Each scene shows the same named points in several views. A view is turned or mirrored, and shifted as a whole, has a little noise and may leave points out.
In the rows, zero is written as 128.

Scene 1
View 1
fosi: [152, 146, 132, 127,  88, 131, 142, 124, 150, 130,  89, 122, 154, 128, 142,
 150, 121, 100, 159, 106, 124, 131, 108, 104, 134, 103, 137, 123, 124, 109,
 167,  96,  94, 133,  99, 115]
Lezez: [133, 131, 129, 125,  92, 134, 136, 143, 151, 144, 109, 125, 154, 118, 129,
 156, 127, 133, 164, 108, 137, 114, 138, 104,  96, 127, 126, 129, 124, 133,
 159, 110,  94, 118, 135, 130]
sanoz: [139, 121,  98, 133, 122, 125, 129, 104, 119, 148, 145, 108, 141, 144, 143,
 123, 138, 147, 110, 100, 157, 131, 134, 111,  99, 112, 138, 114, 122, 124,
 140, 117, 151, 131, 141, 110]
suvez: [138, 133, 128, 120,  88, 133, 150, 140, 157, 137, 105, 115, 155, 123, 133,
 154, 126, 124, 172, 128, 134, 133, 135, 103, 106, 117, 134, 122, 126, 125,
 157, 102, 100, 122, 127, 130]
kan: [132, 127, 124, 123,  95, 132, 138, 139, 149, 145, 116, 120, 153, 121, 130,
 151, 129, 138, 161, 114, 141, 120, 142, 106,  94, 126, 129, 125, 125, 132,
 155, 110, 104, 119, 139, 129]
Keb: [146, 130, 110, 119,  97, 124, 168, 119, 148, 131, 122,  93, 152, 145, 143,
 134, 131, 122, 153, 154, 140, 163, 135, 105, 115, 101, 149, 104, 128, 113,
 141,  97, 142, 130, 130, 121]
kofu: [136, 139, 136, 131,  93, 136, 117, 138, 146, 146,  98, 141, 152, 112, 131,
 161, 122, 126, 157,  76, 133,  95, 123, 105, 106, 127, 119, 139, 121, 131,
 171, 112,  75, 122, 118, 124]
Kef: [141, 130, 117, 128, 102, 129, 136, 121, 138, 142, 118, 117, 149, 132, 139,
 141, 130, 130, 142, 106, 143, 128, 129, 106, 109, 113, 134, 120, 123, 122,
 154, 109, 118, 128, 128, 118]
fab: [145, 130, 111, 126, 103, 127, 147, 118, 139, 137, 122, 106, 148, 139, 142,
 135, 131, 127, 141, 124, 142, 143, 130, 106, 113, 107, 141, 113, 124, 116,
 147, 104, 132, 130, 128, 117]
Nilom: [140, 124, 104, 130, 114, 126, 138, 112, 128, 144, 137, 106, 145, 141, 142,
 128, 135, 140, 126, 112, 151, 136, 135, 109, 102, 111, 139, 113, 123, 123,
 142, 112, 143, 129, 139, 115]
tis: [135, 123, 110, 122, 102, 127, 151, 128, 144, 142, 131, 104, 150, 136, 135,
 138, 135, 141, 149, 134, 149, 142, 147, 107,  94, 117, 139, 113, 126, 128,
 142, 108, 134, 123, 146, 126]
gem: [137, 128, 117, 126, 102, 129, 138, 127, 141, 143, 121, 115, 150, 130, 135,
 143, 130, 136, 147, 113, 144, 127, 137, 106, 100, 119, 133, 121, 124, 127,
 152, 110, 118, 125, 136, 123]
Fepin: [133, 129, 122, 122,  95, 132, 142, 138, 149, 144, 115, 116, 153, 124, 131,
 150, 129, 136, 161, 120, 140, 126, 141, 104,  96, 123, 131, 123, 126, 131,
 153, 108, 108, 119, 138, 129]
tiv: [139, 123, 101, 135, 122, 126, 123, 106, 118, 151, 143, 114, 141, 140, 143,
 125, 136, 146, 111,  91, 156, 123, 133, 111,  99, 114, 135, 117, 123, 126,
 144, 118, 145, 130, 139, 109]
View 2
tis: [121, 129, 156, 143, 128,  96, 129, 132, 127, 144, 129, 145, 132, 118, 119,
 149, 123, 146, 141, 135, 139, 130, 119, 113, 120, 136, 102, 142,  95, 102,
 126, 105, 108, 107, 123, 102]
sanoz: [ 96, 118, 162, 150, 123,  89, 126, 124, 107, 153, 115, 153, 107, 101, 130,
 161, 118, 133, 120, 129, 166, 129, 120, 108, 129, 115, 109, 122,  92,  77,
 113, 104, 100, 111, 119,  83]
fosi: [145, 117, 129, 148, 122, 123, 132, 122,  96, 115, 168, 154,  98, 141,  94,
 106, 132, 143, 111, 120, 119, 100, 163, 112, 127, 135, 115, 132, 132,  90,
 122, 112, 136, 110, 120,  98]
Nilom: [108, 122, 158, 147, 125,  95, 128, 127, 112, 148, 124, 150, 115, 111, 126,
 152, 121, 138, 126, 130, 154, 127, 123, 110, 125, 123, 107, 128,  97,  86,
 118, 105, 106, 111, 121,  92]
kan: [135, 130, 153, 144, 122, 112, 148, 120, 111, 143, 133, 138, 129, 145, 132,
 138, 132, 150, 129, 130, 132, 117, 140, 116, 107, 135, 111, 127, 111, 104,
 129, 111, 128, 124, 132, 120]
gem: [126, 125, 152, 146, 123, 106, 139, 122, 109, 142, 132, 145, 120, 131, 125,
 140, 129, 145, 127, 128, 139, 119, 135, 113, 118, 131, 110, 128, 107,  96,
 124, 108, 120, 117, 126, 106]
Lezez: [139, 128, 151, 145, 119, 117, 152, 116, 106, 141, 137, 138, 127, 153, 132,
 133, 135, 151, 124, 127, 129, 112, 147, 117, 106, 135, 115, 122, 117, 104,
 131, 112, 135, 127, 133, 125]
fab: [122, 122, 147, 146, 128, 102, 124, 128, 114, 134, 141, 153, 115, 117, 107,
 138, 123, 140, 128, 130, 138, 121, 132, 111, 128, 131, 106, 138, 106,  92,
 121, 107, 113, 104, 119,  92]
suvez: [146, 129, 144, 143, 125, 115, 140, 124, 115, 130, 149, 143, 127, 146, 112,
 125, 132, 152, 132, 129, 120, 113, 145, 116, 113, 142, 109, 137, 117, 107,
 131, 111, 131, 116, 129, 116]
tiv: [ 96, 117, 161, 151, 121,  92, 131, 121, 101, 153, 115, 151, 103, 105, 135,
 159, 120, 133, 115, 126, 168, 126, 125, 108, 127, 113, 113, 116,  97,  76,
 113, 105, 104, 114, 120,  86]
View 3
tiv: [123, 138, 105, 142, 116, 155, 136, 157, 132, 152, 117, 144, 133, 139, 115,
 156, 142, 113, 146,  99, 115, 121, 132, 121, 138, 114, 142, 119, 149, 141,
 151, 116, 116, 163, 119, 117]
suvez: [147, 152, 118, 138, 115, 132, 187, 160, 147, 108, 131, 131,  81, 135, 113,
 147, 143, 142, 155, 104, 124, 142, 133, 105, 132, 146, 131, 137, 113, 140,
 155, 138, 103, 140,  73, 147]
Fepin: [142, 152, 116, 138, 107, 138, 175, 170, 147, 115, 132, 132,  93, 135, 122,
 154, 148, 126, 152, 108, 123, 137, 128, 109, 138, 140, 128, 134, 124, 140,
 149, 125, 104, 130,  75, 141]
Nilom: [131, 146, 108, 143, 116, 156, 148, 150, 136, 144, 125, 139, 124, 143, 121,
 148, 139, 127, 148, 101, 126, 129, 135, 115, 133, 116, 137, 129, 141, 135,
 158, 125, 113, 161, 112, 123]
kan: [141, 149, 115, 137, 108, 135, 174, 172, 146, 115, 130, 134,  92, 133, 118,
 156, 149, 123, 153, 107, 118, 135, 128, 110, 139, 142, 130, 131, 124, 142,
 146, 125, 104, 130,  76, 140]
fab: [137, 149, 112, 143, 120, 149, 163, 147, 138, 132, 126, 135, 109, 143, 117,
 144, 137, 139, 151, 100, 129, 135, 137, 111, 129, 125, 137, 133, 128, 135,
 161, 135, 110, 161, 101, 131]
tis: [139, 158, 114, 143, 108, 155, 162, 156, 143, 132, 137, 130, 110, 144, 134,
 147, 139, 134, 150, 108, 138, 140, 133, 110, 134, 124, 127, 140, 132, 128,
 160, 126, 108, 143,  91, 130]
Kef: [136, 143, 112, 139, 119, 139, 166, 155, 139, 127, 121, 138, 103, 136, 107,
 150, 142, 131, 151, 100, 116, 132, 134, 113, 133, 133, 139, 126, 126, 144,
 152, 132, 109, 156,  96, 135]
kofu: [139, 131, 113, 131, 119, 110, 180, 181, 142, 104, 110, 144,  77, 118,  86,
 165, 156, 114, 155,  98,  87, 125, 123, 115, 141, 159, 144, 114, 118, 167,
 131, 127, 104, 136,  72, 148]
Lezez: [142, 147, 116, 135, 110, 127, 179, 175, 146, 109, 127, 135,  85, 129, 112,
 158, 151, 122, 154, 106, 112, 135, 127, 111, 139, 149, 132, 128, 121, 148,
 143, 126, 103, 128,  71, 144]
gem: [137, 147, 113, 140, 113, 141, 166, 162, 142, 125, 127, 136, 103, 136, 117,
 152, 145, 128, 151, 103, 121, 133, 131, 112, 135, 134, 135, 130, 128, 140,
 152, 127, 107, 145,  90, 135]
Keb: [143, 160, 115, 146, 120, 157, 174, 132, 142, 130, 138, 127, 105, 152, 127,
 131, 128, 161, 152, 102, 150, 148, 143, 103, 123, 121, 130, 147, 120, 122,
 176, 146, 109, 167,  98, 135]
View 4
Keb: [124, 128, 126, 119, 134, 105, 116, 129, 103, 125, 159, 125, 135, 100, 136,
 155, 156,  99, 125, 134, 185, 147, 104,  93, 108, 126, 132, 104, 127,  82,
  94,  69, 150, 145, 127, 145]
Kef: [127, 126, 131, 144, 118,  99, 132, 135, 111, 141, 135, 125, 127, 119, 127,
 150, 129, 114, 145, 143, 163, 135,  93, 111, 109, 127, 135, 115, 120, 121,
 105,  77, 131, 140, 132, 150]
Lezez: [108, 139, 154, 149, 133,  97, 132, 139, 120, 156, 128, 126, 125, 117, 114,
 149, 126, 121, 143, 142, 147, 137,  91, 124, 109, 146, 130, 121, 112, 119,
 130,  88, 112, 134, 137, 154]
kofu: [117, 140, 155, 164, 120,  95, 146, 138, 123, 159, 108, 123, 113, 124, 119,
 148, 106, 129, 157, 148, 134, 129,  93, 126, 115, 139, 133, 135, 100, 144,
 128,  87, 103, 131, 133, 156]
tiv: [142, 103, 103, 151,  91,  99, 132, 142, 104, 141, 148, 132, 136, 139, 120,
 145, 127, 115, 156, 146, 171, 127,  79, 117, 101, 116, 139,  91, 146, 137,
  91,  75, 144, 145, 143, 154]
fosi: [128, 145, 148, 142, 134, 100, 141, 121, 114, 129, 114, 117, 107, 100, 151,
 158, 122, 114, 143, 142, 152, 138, 115,  93, 123, 123, 135, 146,  89, 117,
 103,  70, 123, 135, 114, 145]
suvez: [109, 143, 154, 136, 143, 100, 127, 132, 117, 144, 134, 124, 125, 103, 125,
 153, 136, 115, 134, 138, 157, 142, 101, 111, 113, 143, 129, 124, 109, 101,
 122,  82, 120, 137, 130, 150]
kan: [110, 135, 148, 145, 130,  98, 129, 140, 118, 155, 136, 127, 131, 116, 113,
 148, 132, 119, 142, 142, 154, 138,  89, 123, 107, 145, 129, 113, 120, 115,
 126,  87, 118, 136, 139, 153]
Nilom: [134, 112, 112, 141, 105, 101, 126, 140, 105, 137, 152, 130, 138, 127, 123,
 148, 137, 110, 146, 142, 175, 133,  85, 111, 104, 121, 135,  95, 141, 118,
  95,  74, 144, 145, 138, 151]
Fepin: [110, 135, 146, 142, 132, 100, 127, 139, 117, 151, 138, 127, 131, 114, 115,
 149, 135, 117, 140, 139, 158, 139,  90, 120, 108, 143, 129, 112, 121, 110,
 122,  85, 122, 137, 137, 153]
sanoz: [140, 104, 103, 149,  93,  99, 129, 144, 104, 140, 151, 131, 139, 138, 119,
 145, 131, 113, 154, 145, 173, 129,  79, 116, 101, 118, 139,  89, 148, 133,
  91,  75, 146, 146, 141, 154]
gem: [120, 127, 135, 143, 121,  99, 129, 139, 113, 146, 140, 127, 131, 120, 119,
 149, 133, 115, 143, 141, 162, 136,  90, 116, 107, 135, 133, 109, 125, 116,
 112,  81, 129, 140, 137, 152]
tis: [116, 123, 129, 133, 126, 102, 119, 140, 110, 143, 157, 129, 141, 116, 116,
 149, 147, 109, 135, 137, 173, 140,  88, 114, 103, 136, 130,  96, 138,  99,
 110,  80, 137, 143, 140, 151]

In a view up to two points have been moved. Name them for each view, in the order of its rows, or write none.
view 1 -> none
view 2 -> tis, Nilom
view 3 -> Fepin, fab
view 4 -> kofu, sanoz

Scene 2
View 1
pirad: [133, 115, 120, 108,  86, 103, 136, 156, 109, 124, 176, 136, 167, 143,  89,
 160, 115, 101, 155, 171,  81, 138, 130, 108, 132, 224, 183, 139, 159, 167,
 142,  93, 124, 129, 103, 136]
puz: [154, 116, 127, 134, 128, 141, 140, 103,  93, 120, 125, 143, 107, 114, 137,
 139, 147, 132, 124, 139, 116, 111, 133, 130, 140,  97, 137, 117, 133, 150,
 123, 135, 103, 150, 121, 126]
dadev: [155, 116, 144, 129,  71, 144, 165, 111, 119, 123, 120, 139, 174, 137, 138,
 110, 137, 120, 108, 129, 114, 151, 137, 132, 123, 155, 152, 123, 175, 169,
 151, 106,  86, 117, 103, 166]
gel: [137, 113, 110, 120, 114, 108, 134, 146, 106, 124, 170, 146, 136, 134, 103,
 162, 126, 114, 159, 159,  84, 117, 122, 112, 131, 183, 166, 133, 142, 150,
 133,  97, 129, 145, 116, 116]
rebi: [144, 116, 128, 117,  91, 121, 142, 133, 107, 123, 151, 137, 154, 132, 110,
 146, 129, 113, 133, 154,  99, 135, 136, 118, 135, 174, 166, 130, 155, 164,
 139, 110, 108, 133, 107, 142]
bir: [142, 117, 112, 119, 133, 119, 124, 127,  88, 121, 156, 140, 107, 117, 110,
 167, 134, 120, 146, 166,  99, 106, 130, 118, 147, 135, 156, 126, 123, 153,
 117, 130, 122, 157, 121, 112]
selek: [144, 116, 135, 116,  62, 121, 154, 142, 122, 125, 152, 137, 189, 147, 108,
 131, 122, 105, 132, 150,  93, 154, 134, 117, 125, 213, 176, 137, 178, 174,
 155,  89, 106, 115,  97, 160]
dal: [174, 115, 144, 157, 120, 174, 166,  69, 104, 118,  82, 150, 112, 112, 179,
  98, 165, 150,  90,  99, 136, 120, 131, 150, 127,  45, 109, 101, 144, 145,
 132, 137,  75, 140, 125, 147]
Fufi: [166, 110, 150, 147,  65, 157, 185,  99, 132, 124, 101, 150, 179, 143, 161,
  85, 147, 132,  98,  97, 114, 155, 128, 139, 108, 143, 137, 118, 187, 160,
 162,  90,  77, 109, 107, 172]
Niror: [153, 108, 115, 148, 122, 134, 156, 116, 114, 125, 132, 163, 121, 128, 144,
 128, 146, 136, 140, 116,  96, 111, 109, 128, 117, 128, 132, 119, 144, 134,
 138,  91, 110, 144, 127, 119]
Zod: [120, 131, 106,  73, 147,  90,  73, 156,  49, 116, 203, 107,  90, 104,  51,
 232, 112,  92, 163, 246, 101,  97, 162,  98, 195, 162, 199, 138,  93, 178,
  88, 181, 143, 176, 106, 100]
raz: [152, 113, 130, 134,  95, 134, 157, 117, 115, 127, 131, 148, 150, 135, 134,
 125, 139, 125, 126, 128, 101, 132, 125, 128, 122, 152, 148, 124, 160, 153,
 145, 100, 102, 132, 113, 142]
lisi: [147, 111, 101, 137, 173, 128, 122, 109,  80, 120, 142, 152,  61, 102, 130,
 166, 147, 140, 151, 147, 107,  79, 120, 124, 146,  74, 128, 114, 100, 131,
 105, 138, 125, 177, 139,  89]
zes: [148, 111, 114, 135, 128, 127, 142, 123, 105, 123, 144, 152, 116, 125, 130,
 144, 140, 129, 144, 135,  97, 110, 116, 124, 126, 135, 141, 122, 138, 139,
 130, 105, 118, 150, 126, 115]
les: [146, 126, 122, 112, 150, 135, 107, 102,  61, 115, 139, 122,  77,  96, 115,
 175, 143, 124, 122, 180, 129,  97, 154, 126, 174,  71, 150, 116, 104, 162,
  98, 186, 109, 170, 119, 115]
View 2
lisi: [141, 138, 132, 192, 127, 157, 136, 182, 110,  98,  63,  79, 184, 199, 132,
 198, 115, 123, 138, 102, 119, 125, 106, 134,  85, 148, 156, 140, 151,  75,
 154, 113, 122, 160, 115,  95]
dadev: [159, 104, 134, 127, 154, 121,  93, 116, 139, 190, 114, 162, 121, 153, 130,
 129, 167, 119, 169, 146, 163, 128, 126, 138, 175, 164,  90, 142, 134,  97,
 106, 137, 119, 118, 134, 134]
les: [127, 108, 134, 209, 165, 139, 149, 171,  88, 119,  92,  99, 180, 187, 141,
 185, 165, 117, 132, 110, 138, 137, 105, 160,  73,  91, 149, 132, 147,  60,
 149, 109, 137, 143, 117,  86]
raz: [157, 120, 136, 138, 137, 139, 102, 135, 139, 161,  95, 139, 135, 169, 127,
 143, 140, 121, 159, 134, 149, 121, 124, 132, 160, 172, 109, 146, 139,  98,
 121, 135, 116, 129, 133, 128]
zes: [153, 127, 141, 154, 130, 159, 113, 151, 132, 131,  83, 119, 151, 182, 125,
 152, 124, 122, 142, 118, 139, 112, 122, 130, 143, 165, 131, 150, 142,  94,
 140, 133, 115, 138, 135, 119]
pirad: [150,  97, 171, 144, 155, 196, 111, 123, 134, 140, 114, 158, 123, 170, 120,
  75, 147, 115, 108, 118, 159,  82, 142, 147, 198, 129, 128, 167, 135, 108,
 147, 160, 121, 100, 178, 132]
Zod: [114,  80, 179, 232, 184, 216, 171, 166,  77,  76, 109, 108, 178, 197, 134,
 104, 164, 111,  60,  84, 144,  87, 125, 182, 108,  29, 186, 158, 146,  71,
 192, 137, 145, 109, 174,  82]
dal: [157, 132,  98, 147, 135,  75, 102, 150, 129, 183,  82, 119, 155, 165, 140,
 222, 155, 125, 206, 147, 141, 171, 101, 127, 100, 186,  93, 118, 142,  72,
  96, 102, 118, 161,  78, 115]
Fufi: [171, 116, 123, 100, 138, 101,  75, 110, 158, 212, 108, 170, 110, 147, 130,
 142, 158, 123, 196, 160, 162, 139, 125, 124, 186, 202,  70, 141, 133, 103,
  87, 135, 110, 126, 122, 145]
gel: [150, 115, 161, 154, 142, 189, 114, 142, 131, 124,  96, 133, 141, 180, 122,
 110, 128, 118, 116, 113, 145,  91, 133, 140, 171, 143, 138, 162, 139, 102,
 152, 148, 118, 119, 162, 124]
puz: [145, 120, 129, 166, 142, 131, 119, 155, 119, 143,  88, 115, 157, 177, 133,
 176, 145, 121, 157, 125, 140, 133, 112, 139, 117, 149, 126, 137, 144,  79,
 129, 119, 123, 143, 117, 110]
selek: [159,  98, 156, 124, 154, 159,  94, 111, 145, 175, 120, 172, 112, 156, 124,
  88, 159, 118, 140, 138, 166, 101, 140, 141, 205, 153, 101, 160, 133, 109,
 121, 154, 117, 101, 163, 140]
bir: [142, 114, 150, 177, 145, 172, 130, 156, 117, 119,  89, 115, 158, 185, 128,
 143, 136, 119, 122, 108, 140, 109, 120, 144, 128, 126, 146, 150, 142,  85,
 153, 131, 124, 131, 145, 107]
View 3
lisi: [142, 144, 102, 117, 116, 187, 172, 137, 122, 106, 112,  93, 110, 180, 110,
 126,  84, 112,  62, 134, 145, 118,  99, 136, 179, 143, 141, 110,  99, 111,
  93, 182, 146, 114, 105, 171]
Zod: [ 94,  95, 135, 178, 163, 182, 166, 148, 206, 177, 157, 132,  91, 159,  68,
 132, 120, 112,  23,  40, 208,  70, 121, 146,  79, 144, 126, 127, 143, 164,
 128, 170, 165, 105, 140, 168]
raz: [113, 171, 127, 130, 132, 102, 124, 138, 106,  95, 117, 138, 156, 104, 168,
 124, 110, 116, 154, 143, 137, 134, 126, 151, 141, 139, 127, 120, 120, 115,
 149, 157, 152, 139, 122, 145]
Niror: [128, 169, 116, 115, 117, 120, 133, 133, 101,  77, 119, 123, 150, 134, 165,
 115, 100, 120, 132, 156, 134, 142, 118, 149, 165, 143, 135, 107, 111, 107,
 123, 173, 151, 137, 111, 163]
zes: [124, 158, 119, 126, 124, 127, 139, 136, 117,  94, 125, 124, 141, 138, 151,
 116, 103, 120, 114, 138, 147, 131, 119, 147, 150, 144, 134, 109, 117, 114,
 123, 176, 154, 134, 116, 165]
rebi: [101, 156, 134, 147, 143, 100, 124, 140, 131, 112, 131, 145, 151, 103, 157,
 122, 121, 118, 139, 118, 156, 120, 131, 153, 116, 140, 124, 123, 133, 128,
 154, 157, 159, 138, 132, 148]
dal: [139, 192, 103,  94, 115, 155, 153, 142,  57,  89,  53,  93, 135, 114, 152,
 157,  84,  98, 157, 182,  88, 129, 102, 134, 211, 130, 133, 139,  82,  83,
 137, 135, 124, 114,  98, 108]
Fufi: [110, 198, 127, 116, 128,  75, 110, 140,  68,  80,  89, 140, 175,  68, 198,
 135, 112, 112, 210, 171, 107, 142, 129, 149, 158, 132, 123, 133, 112, 100,
 173, 133, 144, 143, 118, 115]
les: [124, 136, 112, 134, 139, 200, 175, 147, 133, 145,  91,  99,  96, 151,  87,
 154,  94, 101,  68, 105, 143,  89, 102, 133, 158, 133, 132, 140, 104, 122,
 124, 151, 138,  98, 114, 132]
pirad: [ 86, 140, 145, 165, 153,  77, 111, 139, 160, 120, 165, 167, 157, 102, 161,
 106, 132, 128, 132,  93, 186, 120, 143, 160,  78, 146, 121, 115, 154, 148,
 160, 169, 173, 147, 145, 167]
puz: [126, 161, 114, 122, 127, 151, 151, 141, 105, 109,  98, 113, 129, 131, 135,
 138,  97, 108, 117, 141, 130, 119, 112, 141, 165, 138, 132, 127, 105, 109,
 131, 155, 143, 118, 112, 139]
selek: [ 91, 167, 143, 151, 146,  64, 103, 140, 124, 104, 137, 165, 172,  77, 184,
 117, 132, 121, 175, 124, 156, 128, 140, 159, 101, 140, 119, 123, 142, 132,
 173, 152, 165, 151, 139, 143]
gel: [107, 144, 130, 145, 136, 106, 127, 137, 145, 105, 153, 145, 147, 131, 152,
 106, 118, 125, 112, 113, 172, 125, 130, 155, 115, 146, 129, 107, 135, 133,
 134, 179, 166, 142, 130, 176]
View 4
Zod: [164, 176, 137,  80,   4, 189,  73, 138, 107, 134, 105, 145,  93, 111, 153,
 165, 101,   9,  46,  99, 134, 159, 127,  66, 131, 117, 190, 126, 136, 126,
 207, 163,  97,  35, 122, 128]
les: [161, 159, 114, 113,  87, 155, 120, 123, 120, 134, 108, 120, 104, 111, 164,
 170, 109,  35, 103, 101, 147, 184, 172,  99, 179, 126, 140, 185, 187, 133,
 131, 127, 124,  93, 110, 146]
rebi: [141, 142,  99, 103, 128, 156, 142, 188, 137, 164, 115, 149, 115, 147, 153,
 114, 109, 116, 118, 140, 127, 123, 112, 126, 141, 126, 136, 106, 119, 132,
 129, 141, 123,  65, 128, 116]
puz: [156, 154, 101, 123, 137, 147, 149, 143, 136, 151, 113, 128, 119, 139, 159,
 137, 109,  93, 136, 119, 140, 160, 154, 131, 165, 137, 123, 164, 167, 146,
 102, 129, 125,  99, 117, 143]
selek: [128, 127,  90,  99, 150, 151, 152, 218, 146, 176, 119, 161, 117, 156, 150,
  95, 114, 146, 125, 162, 120, 101,  93, 133, 135, 121, 129,  81,  96, 122,
 124, 140, 128,  58, 133, 100]
dal: [145, 134,  83, 140, 198, 121, 181, 150, 149, 154, 117, 112, 124, 135, 167,
 140, 116, 113, 172, 129, 146, 172, 180, 150, 199, 138,  88, 195, 195, 140,
  52,  99, 147, 136, 109, 146]
raz: [143, 143,  92, 116, 156, 144, 160, 180, 146, 166, 117, 144, 123, 154, 153,
 111, 111, 132, 141, 139, 131, 131, 123, 142, 148, 135, 120, 123, 133, 138,
 102, 134, 127,  84, 126, 124]
lisi: [183, 193, 114, 132, 100, 160, 133,  91, 128, 136, 108, 125, 129, 143, 153,
 149,  98,  68, 128,  82, 145, 180, 161, 133, 139, 159, 142, 185, 181, 174,
 118, 151,  99,  98, 118, 170]
gel: [157, 166, 109, 106, 106, 165, 132, 162, 135, 159, 113, 153, 123, 157, 145,
 111, 102, 112, 114, 124, 126, 126, 107, 131, 114, 140, 150, 105, 115, 151,
 143, 161, 104,  60, 131, 129]
dadev: [125, 118,  83, 110, 176, 138, 168, 207, 147, 172, 119, 144, 116, 146, 157,
 109, 118, 140, 142, 159, 129, 121, 121, 136, 166, 120, 111, 116, 128, 119,
  95, 118, 144,  84, 123, 108]
Fufi: [125, 114,  74, 121, 213, 126, 189, 209, 156, 178, 123, 142, 124, 155, 158,
  98, 119, 165, 166, 164, 128, 118, 127, 155, 170, 129,  91, 122, 133, 125,
  68, 110, 149, 101, 123, 113]
pirad: [142, 147, 105,  93, 103, 168, 129, 198, 136, 168, 116, 164, 115, 156, 144,
 101, 107, 122, 102, 144, 118, 103,  86, 120, 113, 127, 153,  75,  91, 132,
 153, 160, 112,  41, 135, 108]
Niror: [162, 164,  96, 131, 156, 146, 163, 144, 144, 160, 115, 139, 135, 162, 149,
 113, 105, 130, 151, 121, 134, 142, 133, 155, 135, 152, 119, 144, 147, 163,
  96, 145, 114,  95, 124, 148]
bir: [162, 169, 111, 110,  97, 162, 128, 141, 129, 149, 111, 140, 117, 142, 154,
 134, 104,  83, 111, 111, 136, 149, 133, 121, 138, 138, 147, 141, 145, 148,
 137, 150, 108,  74, 124, 140]

In a view up to two points have been moved. Name them for each view, in the order of its rows, or write none.
view 1 -> selek
view 2 -> raz, Fufi
view 3 -> pirad
view 4 -> lisi
